Points on a hilly landscape, in no order, each with its height.
A climber steps from a point to the highest of its 5 nearest points, and stops where none of them is higher. Distance is the straight distance between rows; heights are no part of it.
q878 height 578: [122 127 135 165  54 153 141 133  92 141 135 114 114 128  97 100 148  96
  72 166 117 184]
q973 height 264: [115 107 169 147  96 101 165 134 102 168  96 123 159 136  42  72 124 145
  90 130 103 122]
q393 height 611: [122 121  78 177  71 140  86 120 118 151 112 141 105 111  77 122 122 110
 140 126 136 122]
q277 height 517: [120 106 112 150  78 145 102 145 137 148  95 144 140 134  78 106 150  98
 119 116 130 140]
q28 height 490: [143 144 130  79 151  68 135  95 102 132  98 151 125 114 172 185 171 183
 148 118 184 103]
q699 height 550: [120 166 126 154 117 103 134 142 135 168 102 117 130 112 124 113 167 144
 139 119 156  81]
q676 height 678: [ 84 160 135 168 101 180  98 131 168 104 147 119 104 138 175 125 134 104
 138 136 124 139]
q853 height 645: [172 122 175 105 173  74 142  79  81 118  81 180 125  77 107  96 130 157
 166  65  82 162]
q643 height 680: [158 124 126 158  63 135 147 164  89 154 110 103 139 148  67 109 180  91
 121 120 145 141]
q950 height 520: [141 123 142  68 168  50 160  86 113  91 110 154 132 127  77 162 165 130
 163 113 155 102]
q550 height 614: [168 161 195 117 210 154 129 114  69 143 121 168 183 140 145  96 145 124
 122  40 101 146]
q915 height 672: [126 149  96 165 123 128  94 124 154 141  98 111  76 109 220 139 138 107
 143 144 151 108]
q317 height 563: [147 166 141 115 146  68 135 122 162 179 118 129 146 117  81 103 115 154
  62  94  95 108]
q656 height 574: [101 102 131 160  95 177 134 150 126  77 145 118  83 137 134  97 123 118
 111 126 108 143]
q521 height 535: [143 169 128  95 130  92 138 127 128 143 114 148 117 124 152 144 129 153
 145 144 158  86]
q584 height 48: [133 102 132 159  63 136 128 159 146 140 129 121 125 127  48  98 110 109
  54 135  91 142]
q829 height 580: [140  60  99 121 104 145 123 106 115  73 153 126  90 139 120 165 139  91
 148 156 152 167]
q368 height 342: [ 94  91 117 136 102 153 157 134 132  85 159 131 120 128 143  88  76 156
 137 136 115 167]
q776 height 633: [153 142 135  70 179  70 163  92 111 124  83 168 118 113 133 124 141 170
 160  90 118 147]
q758 height 469: [112 181  98 154 151 201  80 107 153 174 141  77 104 158 218 137  98 148
 109 109 124 149]
q265 height 665: [113 115  94 116 113 129  93 121 169  84 141 108  84 132 145 139  91 122
 165 143 107 135]
q377 height 616: [123 176 143 123 165 154 147 144 146 206 162 104 133 189 111 137  96 140
  64 108  96 112]
q949 height 687: [138 169 138 132 128 144 107 166 148 189 157 126 153 132 174 134 143 130
  96 120 105 119]
q989 height 522: [142 148 166 102 148 133 144 145 148 165 135 118 178 143  91 111  91 144
 104 109  94 142]
q806 height 569: [114 156  78 205 108 168  94 101 130 124 101  87  64 132 151 109 132  56
  79 163 146 154]
q415 height 627: [111 130 110 154  98 154 127 153 135  80 142 113 126 124 142 104 154  83
  98 147 122 137]
q504 height 626: [164 151 207 117 153 116 130 107  75 129 102 133 162 113 153 100 190 143
  98  93 144 129]
q427 height 676: [137 148 107 141 108  76  97 143 167 210 120 100 121 131 110 121 167 127
  54 133 110 128]
q624 height 657: [116  86 104 188  97 128  93 121 159 144  91 119 106 120  76  72  92 117
 102 138  96 111]
q815 height 372: [146  76 199 153 123 161 151 146  45  83 116 131 153 113 126 108 150  91
 150 153 182 182]
q607 height 608: [106 163  89 107 133 113  76 116 177 142 128 123  91 110 194 165  98 152
 141 140 126 140]
q36 height 557: [141  84 185  94 196 132 150 154 111  83 147 147 147 119 111 110  88 119
 155  99 140 147]
q68 height 682: [122 144 109 155 123 130  92  96 167 166 126 127 143 129 153 121  89 143
 128 102  87 112]
q830 height 617: [121  77 140  82 183 102 157 142 116  72 189  96 152 125  90 173 112 158
 161  99 109 115]
q221 height 671: [113 131 126 139 114  94  94 142 189 225 125  96 119 122 147 123 156 119
  60 159 117 131]
q57 height 519: [119 171 132 138 166 142 124  87 169 177 131 122 124 116  91 114  82 183
 116 103  91  92]
q24 height 615: [109 154 107 124 157 163 105 128 138 136 146 134 112 138 207 148 108 131
 172 119 126 123]
q689 height 655: [119 164 117 142  94 150 103 136 123 172 109 106 101 112 163 125 174 100
  94 159 148 104]
q109 height 643: [ 79 104  80 116 137 111 106 120 160  79 130 103  97 127 110 171  91 161
 140 135 104 139]
q228 height 714: [115 139  90 152  78 146  82 121 155 124  91 141 102 126 127 132 139  97
 141 134 143 116]
q98 height 518: [104  72 109 108 111 158 152 155 131  55 150 151 107 141 150 117 108 131
 147 158 133 137]
q964 height 513: [100 136  79 162  76 154 131 134  73 124 131 125 130 112 118 154 117  64
 167 162 166 156]
q865 height 690: [111 141 111 164 122 104  84 116 171 203 120 105 104  97 140 131 108 161
 106 120 113  84]
q675 height 613: [130 137 109 131 121 112 110 107 178 136 129 126 111 110 144 106  91 158
 162 140  93  87]
q911 height 536: [166 160 162  76 163  99 141 118  98 134 130 154 125 111 184 148 155 156
 153 119 155 120]
q674 height 618: [ 76 128  73 106 115  84  99 113 149  89 117 113 122 141 102 168 116 142
 161 163 117  92]
q695 height 689: [126 168 109 133 123 151  82 115 146 159 135 129 127  99 190 140 136 149
 132  81 133  90]
q386 height 432: [124  52 160 110 137 137 185 145 122  84 169 141 135 139  95 118  99 132
 154 133 118 125]
q873 height 577: [104 120  87 116 134  85  92  94 148 103 133 157 111  92 124 173 110 166
 163 151  90  99]
q451 height 530: [156 129 176 144 115 122 163 136  65 139  93 139 170 151 124  97 182  86
 120 121 180 132]
q671 height 635: [ 88  40  63 104 113 105 133 130 114  47 133  99 117 113  83 178 142 162
 123 126 125 131]
q252 height 640: [132 164 113 162  72 168  90 109 150 166 113  88  96 100 133 140 138  82
  82 167 132 150]
q979 height 668: [152 149 155 134  82  82 121 132 138 211 122 119 145 118 133 111 178 126
  65 142 127 111]
q538 height 559: [111  85 108 142 109 150 144 159 101  73 131 139 120 140 118 170 152  93
 161 146 162 163]
q466 height 670: [ 97  65  70 112 120 140 133 120 108  43 171 100 113 123 116 149 103 165
 153 159 109 158]
q860 height 599: [143 139 167  97 157  82 165 101 127 122 107 164 135 128 120 107 109 160
 144  95 115 103]
q113 height 642: [158 171 163 131 123 119 141 139 102 159 110 126 148 131 150  95 194 120
  91 124 136 109]
q142 height 697: [145 109 188 116 174 113 136 134  91 143 114 168 160 118 159 106 156 105
 144 118 157 122]
q778 height 541: [ 97 117 159 148  89 173 149 164  96 134 108 137 133 137 117 119 184 112
 128 141 144 155]
q325 height 696: [117 160 110 179  73 192 131 141 124 136 117 117 130 129 106 139 143  38
  99 176 125 177]
q988 height 595: [101 154  92 149  96 167 141 132 132  86 129 139 103 142 174 144 141 102
 150 176 148 143]
q868 height 556: [126 103  87 190  72 136  99 123 160 172 115 109 114 118  64 129 127  69
  76 166 124 201]
q269 height 323: [ 86 105 128 167 114 163 120 157 158 136 173  86  96 137  94  59  83 130
  73 119  67 155]
q765 height 329: [107  84 137 139  81 159 137 171 104  77 124 130 117 146 105  84 113 129
 139 130 135 128]
q472 height 548: [143 163 148 110 150 126 140 120 119 169 135 148 124 151 170 149  79 166
 153  93  96  98]
q843 height 575: [155 178 133 112 134  89 153 118 156 163 125 155 122  99 124 115 109 162
 137  98 131  92]
q984 height 636: [ 99  87 106  69 158 132 134 151 101  67 172 113 135 132 144 186 175 158
 151 115 152 115]
q363 height 457: [107 116 125 154 122 171 134 155 160  93 139  98  93 129 129  59  81 139
  92 126  82 145]
q836 height 494: [112 104  75 101 107 158 131 109  90 100 127 123 119 124 137 223 199 108
 166 172 159 139]
q523 height 632: [101 156 153 125 136 159 104 147 169 200 167  98 148 160 106 144  81 135
  73 134  62 134]
q434 height 685: [130 151 100 148 133 134  65  90 203 172 102 100  77 101 173 115 114 141
 100 123 141 105]
q736 height 552: [148 100 139 132 108 113 144 128  75 128 119 171 142 140  90 109 157 133
 148 158 191 143]
q542 height 462: [157 111 173  94 154 105 156 115  86  98 123 161 164 137 150 133 160 132
 165 126 157 132]
q894 height 667: [182 182 140 128 117  79 135 144 148 203 145 138 140 130 154 116 140 126
  69 131 129 120]
q163 height 612: [185 166 188  96 146  91 116  89  52 127  82 148 144  85 169 115 195 144
 110 126 148 124]
q347 height 565: [101 139 103  89 129 167 129 116 156 129 157 114 123 145 106 112  32 161
 159 122  89 133]
q726 height 481: [ 86 145  92 146 184 193  73 120 169 159 146  88  99 151 155 133  67 158
 134  97  96 125]
q271 height 610: [160 102 197 112 226 134 151  61  91 129  82 173 121 102  89 150 107 150
 172  53  98 167]
q238 height 572: [149 111 130 141  99 164 170 170  53 149 115 117 198 122  92 108 158  93
 118 148 171 163]
q198 height 675: [140 126 101 165 147 142  93  93 212 126  93  85  73 149 144  99  93 123
 130 157 131 117]
q510 height 543: [160  68 150 138 118 121 154 117  49 100  99 193 163 141  53 105 135 138
 147 125 177 131]
q456 height 686: [123 160  85 155 121 103  56  96 168 189 117 129  78 103 215 145 126 170
 122 119 156  89]
q809 height 566: [153 110 232 127 195 140 139 118  78  94 119 170 171 120 148  99 143 110
 126  88 125 162]
q226 height 653: [124 131 142 134  87 176 123 180 157 135 159 122 148 160 159 107 141  75
  66 155 105 169]
q462 height 483: [108  85 118  94 101 107 162 126 115  92 116 160 121 122  87 127 124 139
 156 125 135 107]
q803 height 661: [101  82 100  81 156  89 127 137 122  78 159  93 146  92 117 195 151 145
 159 113 139 123]
q231 height 684: [130 157 132 149 106 103 124 151 161 166 134 106 146 135 155 133 165 130
  88 134  98 131]
q188 height 136: [ 94  67 153 151  91 126 171 140 134  82 167 127 138 134 102  62  86 147
 124 122 101 124]
q874 height 181: [124  69 181 135  96 175 177 189 114  87 144 111 138 129 111  78 139 109
  96 122 137 146]
q417 height 600: [110 121 115 206  73 153 109 131 145 162 111 127 106 124  93 117 127  88
  93 117 123 156]
q300 height 702: [182 170 196  94 208 143 132  97  64 139 151 127 152 127 195 140 143 132
 154 106 138 121]
q16 height 527: [152 149 143 111 157 120 156 104 118 144 150 147 154 135 124 111 113 141
 147 106 104 107]
q285 height 567: [144 138 184  83 202 151 151 118  81 114 154 129 169 150 198 142 133 138
 134 106 168 128]
q937 height 593: [102 115  93 145 135 139 101  94 192 128 150  85 129 169 132 148  50 181
 164 137  98 140]
q9 height 586: [152 164 157 113 171  93 170 123 136 151 101 124 151 113  82  91  98 137
 108  80  90 121]
q378 height 679: [140 118 149 133 106 160 159 153  70 123  90 143 144 124 108 129 170  89
 174 147 172 148]
q119 height 648: [137 157  86 161  87 164 145 145  88 173 114 112 147 135 121 143 159  85
 117 153 135 163]
q786 height 659: [116 158  89 166  96 129  93 115 170 191 116  93  76 100 173 128 170  92
  87 146 174 117]
q591 height 622: [ 90  83  94 131 104 150 125 125 131  56 181 121  82 138 149 152 112 145
 126 161 128 156]
q819 height 554: [106 105  84 166 117 106  98  87 140 127  88 127  93 115  89 104  90 136
 142 156 110 106]
q412 height 674: [165 165 159 131 107 107 108 172 165 200 158 123 131 138 145 116 114 106
  70 165 113 144]
q505 height 628: [112  90  97  94 129  84 138 148 102  74 134 113 129 131  86 224 191 146
 132 125 150 114]
q604 height 631: [161 157 186 124 198 158 157 102 109 141 103 135 166 131 130 119 125 145
 124  74  83 138]
q734 height 660: [ 97 121 101 161 125 175 107 133 148 103 106 123 108 137 134 112 133  93
 124 127 118 134]
q814 height 169: [121 103 141 131  85 148 145 192 138 136 140 112 134 140  90  68 111 106
  69 145  82 165]
q146 height 570: [127  68 154 105 158 141 149 175  89  76 167 115 146 119 152 182 172  97
 176 138 213 164]
q51 height 420: [145  88 184 113 150 123 160 146 124 115 143 143 144 120 120  79 113 136
 122 100 119 123]
q335 height 534: [ 93 176 124 132 144 184 124 135 141 169 157 118 145 141 142 120  99 141
 128 119 113  99]
q770 height 573: [113 137 104  41 181 142 152  93 137 123 152 117 133 129 139 213  92 185
 134 111  95  94]
q546 height 666: [121  91 120  81 176 122 146 143 135  88 159 134 138 145 131 155 115 122
 179 115 119 117]
q630 height 606: [107 128 106 168  91 163 103 139 102 137 106 142 111 132 100 120 140  82
 122 136 129 141]
q284 height 623: [170 189 180  97 142  66 166 131  99 168  93 132 136 109 108  77 186 156
  73 119 153 125]
q479 height 549: [128 118  67 158 105 140 109  76 106  97 114 122  99 136 108 181 128  92
 173 168 169 159]
q320 height 582: [160  83 206 122 155 103 144  99  51  90  90 174 150 119  69  89 120 116
 139 111 146 145]
q649 height 620: [ 90 116  63 169 151 157 119 116 160  52 116 101  90 141 143  76  73 118
 113 137 136 159]
q498 height 456: [122 132 123 137  84 143 131 129 107  94 132 143 134 142 141 131 145  99
 150 152 155 115]
q380 height 604: [112 162  63 187  93 167 108 109 115 149  85  94 137  89 121 163 127  26
 109 155 144 195]
q308 height 630: [171 137 151 131 128  65 164  70  82 122  75 187 133 118  65  74 155 136
 126  89 107 140]
q532 height 713: [145 144 114  86 130 120 116 133 140 107 172 115 127 132 196 185 148 133
 171 139 140 115]
q704 height 555: [113 127  68 116 157 110  83  64 183 157 125 140  97 109 142 149  54 175
 158 110 103  89]
q169 height 561: [150 158 138 111 138  85 169  96  99 133  97 149 130 127 125  99 159 141
 136 108 153  98]
q319 height 503: [143 157  80  72 146  36 148  97 148 125 110 127 105  72  97 171 134 196
 157  93 115  90]
q622 height 546: [ 75 105 108 103 116 171 155 147 119  64 148 129  97 135 181 149 153 111
 145 164 147 167]
q280 height 601: [160 120 177 116 150 140 144 179  90 130 143 113 185 145 143  95 146  99
  94 103 116 135]
q123 height 579: [133 151 130 136 124 100  97 156 127 155 128 130 130 123 122 106 117 158
 138 122 124  71]
q907 height 652: [126 154  82 164 106 152  93 103 138 108 104 117  99 117 183 170 143 111
 172 182 163 125]
q703 height 681: [115 139 116 146 103 157  97 150 182 168 159  73 137 128 164 119 118  94
  80 131 101 144]
q178 height 695: [121 106 121  99 121 101 145 125 101 109 148 114 133 110 169 212 200 123
 157 159 170 108]
q232 height 658: [161 161 178 127 154 109 143 140 138 176 112 124 158 136 116  99 136 113
  72 123 117 118]
q483 height 691: [124 157  80 153 125 139  81 129 172 202 138 110 111  96 209 108 152 156
  80 123 126 100]
q67 height 451: [123  73 130 140 105 132 165 145  89 137 117 159 143 139  47 100 114 124
 123 117 149 129]
q10 height 694: [134 107 113  91 148 120 137 148 118 102 148 134 129 123 138 177 132 131
 158 137 145 107]
q693 height 639: [108  57 111  96 157 132 144 178 102  36 168 103 140  92 126 173 153 140
 142 117 153 143]
q395 height 654: [118 141  91 174 103 172 106  94 114 141  96 136 112 123 161 146 141  84
 125 151 149 141]
q701 height 634: [113 144 113 107 158 122  98 109 159 144 169 142 112 129 192 188 130 162
 167 125 139 123]
q424 height 539: [144  35 171  87 162  94 150 151 104  54 153 137 123 128  62 135 110 136
 145 115 158 143]
q965 height 242: [122 120 154 121 120 136 142 150 101  95 146 136 136 132 120  95 116 115
 128 122 120 116]
q657 height 540: [108  90  98 149  92 144 103 125 128  74 117 127  92 157  97 128 105 118
 156 148 127 127]
q527 height 553: [102 106 103 113 110 113 119 123 112  93 118 127 100 119 136 208 174 126
 170 168 149 107]
q680 height 583: [117 148  82 170 137 180  88 112 176  77 101 113  83 156 184 112 113  95
 119 135 154 140]
q569 height 401: [105  90 106 192  97 158 115 122 156  90 126 107 100 120  97  68  72 117
  83 124 114 149]
q17 height 538: [124 113 110 125 117  89 118 113 147 119 119 159 110 128  98 126 127 157
 180 164 128 106]
q29 height 717: [112 152 111 147 127 123 126 134 152 174 154 147 130 122  98  96  99 135
 118 136  88 107]
q566 height 597: [135 137 130 149 100 139 153 159  93 167 103 119 145 116 111 114 185  99
 142 128 152 113]
q994 height 542: [157 131 161  81 185 110 135 145 125 105 158 128 151 145 176 168 137 156
 148 126 155 121]
q754 height 588: [174 192 143 108 151 115 147 135 170 210 139 117 165 125  85 115 119 143
  80 100  73 124]
q932 height 239: [ 99 146 152 121 109 128 138 152 150 181 163  99 155 131  84  86  91 147
  88 106  74 114]
q623 height 650: [175 155 171 112 189 132 128 153 101 139 152 124 165 179 144 107 123 128
  92  98 123 136]
q322 height 516: [135 111 192 143 121 150 136 161  96 116 119 108 186 133 137  91 170 100
 100 118 145 138]
q833 height 537: [106  69 111 100 116 147 154 146  87  63 148 124 127 132 122 192 186  96
 173 154 185 172]
q141 height 587: [100 153 106  92 173 140 106  98 158 159 152 127 123 151 159 183  66 177
 167 126 115 123]
q516 height 526: [110 100 104  91 122 145 120 173 137  59 156 140  98 157 155 176 148 115
 177 135 136 123]
q792 height 468: [156  81 194 106 133 122 140 162  86  73 127 174 150 120 128 110 132 127
 147 126 169 137]
q324 height 662: [137 145 138 141  90 134 103 164 140 199 115 113 131 124 114 137 181 106
  68 162 144 153]
q946 height 576: [164  52 195 105 183 112 181 114  85  70 139 164 151 116  90 104  79 151
 149  96 123 148]
q166 height 664: [130 124 108 160  80 113  91 135 142 165 124  95 115 130 110  94 145  99
  73 157 107 127]
q121 height 444: [142 102 153 140 118 136 153 145 101  91 123 159 147 132  72  90 131 134
 122 101 163 120]
q944 height 581: [149 160 173 124 148 115 141 118 144 210 151 100 149 151  78 121  74 163
  90 120  52 128]
q637 height 562: [166 137 118  64 151  68 150 115 130 127 137 169 133  97 162 144 120 191
 156  94 145 108]
q255 height 637: [124 149 112 133  94 131 131 164 146 142 141 117 127 105 186 119 168 118
 155 143 164 104]
q617 height 532: [134 120 129 106 157  88 136 116 147  84 158 122 137 121 132 150 110 134
 150 148 124  88]
q486 height 568: [146 135 168 129 117 104 143 122  69 140  87 146 151 129 111 119 189 117
 142 125 153 119]
q338 height 677: [187 204 165 118 111 108 119 150 140 198 156 113 167 130 171 133 157 132
  74 139 142 115]
q578 height 547: [127 150  68 193 124 154  65 116 177 130  70 114  82 128 158 124 126  86
  94 133 158 114]
q663 height 487: [116  81  80 152  78 152 132 124 138  54 126 134 105 143 108 108  87 133
 121 135 120 162]
q182 height 692: [132 165 120 143 133 110  90 127 175 171 144 104 130 121 167 117 148 135
  93 118 132 100]
q152 height 619: [106  91  85 104 111 113 124 120 108  81 146 121  98 135  79 192 135 133
 146 137 133 120]
q593 height 624: [167 113 187  89 214 102 173 114 101 113 116 165 141 121 111 146 107 137
 153  96 122 155]
q279 height 476: [146 169 159 109 120  97 137 146 105 148 102 133 136  87 183 128 160 151
 127 147 161  95]
q73 height 625: [122 147 135 141 122 139 116 154 165 135 148 158 131 113 186 101 131 137
 141 124 111  94]
q447 height 594: [119 126  94 183 108 145 120 112 153 119  86 100  91 145  95 107 114  85
  92 144 157 147]
q390 height 602: [110  99  93 108 102  95 106 148 148  70 137 138 125 135 115 171 144 138
 144 143 115 125]
q419 height 693: [ 92 124 106 163 142 144 120 101 181 102  97  97 139 119 118  84  61 148
 108 111  85 105]
q309 height 558: [104 122 133 118 133 168 104 147 170 120 173 125 135 120 215 133 142 140
 181 129 121 126]
q652 height 609: [154 168 178  94 143 136 128 147 159 194 145 121 170 175 109 128 105 142
  82 133  79 143]
q971 height 473: [132 133 162  95 136 131 147 162 117 126 149 130 167 112 183 134 146 126
 163 133 159 104]
q79 height 607: [127 126 137  76 186 123 154 111 125 105 171 134 133 139 122 200 108 151
 161 104 105 125]
q943 height 591: [106 153  85 185  93 193 107  92 138  84 113 130  91 140 142 138 106  72
 123 149 166 161]
q222 height 688: [134 188 121 132 127 136  66 130 165 201 157  85 125 153 175 137 139 131
  91 127  95 119]
q286 height 486: [134 109 125  95  99  95 157 109  94 137 118 139 138 132 122 154 174 110
 175 151 188 112]
q823 height 531: [111 106  59 155  81 119 112 104 129  79 114 132  98 132  92 159 112 107
 177 153 127 155]
q126 height 589: [ 88 103  74 145 144 175 108 110 171  77 140 125  94 139 144  82  82 146
 125 135  96 148]
q310 height 683: [150  96 137 106 132  95 173 117  74 120 120 169 142 137  78 157 180 132
 171 148 188 120]
q718 height 544: [120 101  47 145 119 111  86  98 156 100  89 115  73 133  95 143  98 143
 176 163 138 127]
q558 height 621: [ 93 124  87 112 155 150 117 107 161  88 182 115 130 135 136 171  97 169
 174 122  83 120]
q801 height 669: [164 171 181 113 161 161 113 130 117 176 127 119 176 115 171 143 153 136
 106  95 130 110]
q18 height 646: [104 138 114 192  85 177 111 144 142 115 135 108 100 132 115 105 124  60
  71 145 106 153]
q160 height 492: [117 167 170 101 151 166 149 117 128 177 152 100 161 152 105 104  90 155
 122  96  89 111]
q201 height 673: [136 182 142 109 123  89 120 130 160 174 122 130 131 107 159 117 130 153
 104 139 110  84]
q743 height 524: [120 172 116 117 140  65 128  94 163 170 122 148 142 114 116 109 106 167
 145 114  99  73]
q751 height 464: [123 129 167 118 182 136 164  93 131 140 136 109 165 139  99  97  70 162
 136  96  91 122]
q158 height 564: [130 123 121  50 192  78 146 110 114 113 141 109 146 109 111 192 126 172
 156  92 106 108]
q852 height 590: [125 141 130 168 102  79  96 140 180 210 154 112 133 128  75  89 115 114
  47 162  99 160]
q908 height 651: [136 148 127 121  97  96  91 136 140 133 129 143 113 113 194 168 140 151
 181 145 154 107]
q627 height 705: [122  66 143 131  97 134 157 137  70 107 138 174 149 138 101 142 129 116
 163 124 167 134]
q677 height 571: [124 181 129  91 152 144 139 131 124 145 164 142 130 145 225 150 117 156
 148 109 154  94]
q344 height 208: [114 106 129 141 110 113 114 160 152 143 119 110 172 125  80  57 106 134
  78 121  70 118]
q342 height 644: [122 139 126 176  90 121 119 130 165 167 127 116 112 148 136 128 130  75
  50 189 122 159]
q712 height 605: [158 101 172 112 145  73 153 107  56 130  80 169 149 122  87 120 160 127
 157 109 170 143]
q839 height 523: [164 126 227 101 155  92 131 111  54 118  87 154 134 103 151 118 181 120
 156 150 173 106]
q846 height 551: [128 126  92 139 101 106 108 130 155 110 113 149 111 139 127 155 140 122
 163 163 162 130]
q605 height 525: [156 166 169 112 167 107 171 116  87 132 124 165 147 144 177 128 148 112
 149 102 158 121]
q289 height 656: [172 127 201 127 182  93 148 108  77 122  97 187 161 100 111 107 122 153
 146  68  78 145]
q760 height 698: [169 147 141  84 160  98 148 114 134 141 131 166 141 129 109 114  96 157
 173 108 113 102]
q600 height 409: [114 101  66 111  83 126 126 112  72 126 137 118 135  97 120 209 179  89
 180 161 138 168]
q698 height 529: [107 101  73 159  86  95 110 100 140 100  99 143  89 137  72 138  77 129
 147 158 120 114]
q991 height 638: [117 138  62 188 101 144 101  85 154 112  75 133  92 120 112 128 106  96
 151 147 163 149]
q480 height 663: [134 153 158 128 116 132 116 154 174 209 157  92 163 158 161 149  93 100
  62 130 100 147]
q401 height 528: [128 119 102  67 170  79 132 109 142 103 120 144 114 117  96 179 135 174
 152 116 103  96]
q886 height 521: [105 104  72 135  70 170 141 132 118 105 123 142 115 125 124 170 145  89
 160 165 145 149]
q659 height 489: [125 129 132  96 166 165 152 130 132 121 160 140 143 162 114 105  96 139
 151 100  94 108]
q639 height 629: [188 153 177 107 173 103 172 100 120 165  93 154 132 119 102  96 147 163
 138  75  81 111]
q303 height 584: [119 138 109 147 133 166 125 145 157 155 158  98 150 123 116  88  94 139
  95 106  83 115]
q577 height 592: [119 126 151 176  84 136 126 195 170 147 164 106 116 166 133 124 125  71
  62 198 110 193]
q844 height 533: [128 154  81 106 135  68 113 109 141 115 144 148 111 111 162 191 119 162
 141 126 138  75]
q346 height 545: [114 108  66 189 125 185 109 110 180  66 124  83  83 126 128  87  61 129
  95 130  99 163]
q589 height 603: [118 119  49 201 115 150 127  85 157  88  73 114  79 140 104 137  97  99
 124 131 156 150]
q78 height 324: [128 106 131 125 132 116 150 124 128 124 114 132 164 118  74  79  94 152
 125 123 118 109]
q321 height 458: [134  91 157 106 125 154 146 171  68  76 128 149 128 143 127 115 135 110
 172 140 189 144]
q551 height 647: [155 141 170 146 123 139 119 182 131 147 125 104 156 150 131 115 165 103
  94 133 124 133]
q294 height 641: [167 142 177 105 165  68 163  93  98 136  85 160 115  97 107  91 147 151
 152  82  98 140]
q25 height 560: [117 111 145 119 104 166 115 173 125 132 127 114 150 135 143 101 160 100
 130 124  96 131]
q890 height 585: [113 154 147  83 200 136 164 101 129 133 150 153 135 142 115 157  87 162
 174 105 124 111]
q666 height 649: [ 97 126 106 161 121 164  96 135 163  79 121  99 101 141 144  92 110 116
  96 118 118 130]
q917 height 501: [113 103 149 157  90 176 146 156 109  76 149 158 129 143 115 117 127  94
 121 130 155 149]
q644 height 598: [157 150 151 148 128 105 119 158 140 182 113 127 154 160  81 124 172 137
  66 131  91 101]
q302 height 385: [133 119 126 129 128 149 141 199 137 128 159 132 155 149 116  83 129 118
  89 127 127 129]
q502 height 514: [ 74 154 130 134 160 170 121  97 181 192 148 107 131 151 100 121  52 166
 109  98  91 116]
q403 height 515: [126 138 114  73 125  62 132 133 116 117 117 144 126 117 153 180 152 165
 141 135 142 105]
q974 height 596: [159 154 172 104 168  80 138  90 102 105 113 177 119  95 163 117 144 146
 158  95 153 110]
q768 height 474: [138 121 162 118 125 113 159 124  55 123  97 136 141 123 152 149 183 104
 183 146 203 135]

For each start below, name the point where the climber stops.
q911 => q289
q28 => q289
q689 => q182
q424 => q532
q188 => q289
q770 => q532
q284 => q182
q319 => q532

Call two points neighbours if one is among the 5 nearest of the other. Go from one point of each pair to the other, from neighbour to neighbour, staying as high as possible. Name the lowest point that can't be avoided.
q142 / q182 => q504
q300 / q182 => q801
q378 / q300 => q566
q676 / q466 => q671
q182 / q228 => q395
q29 / q182 => q68
q760 / q419 => q860
q676 / q532 => q255
q265 / q466 => q109
q325 / q643 => q119
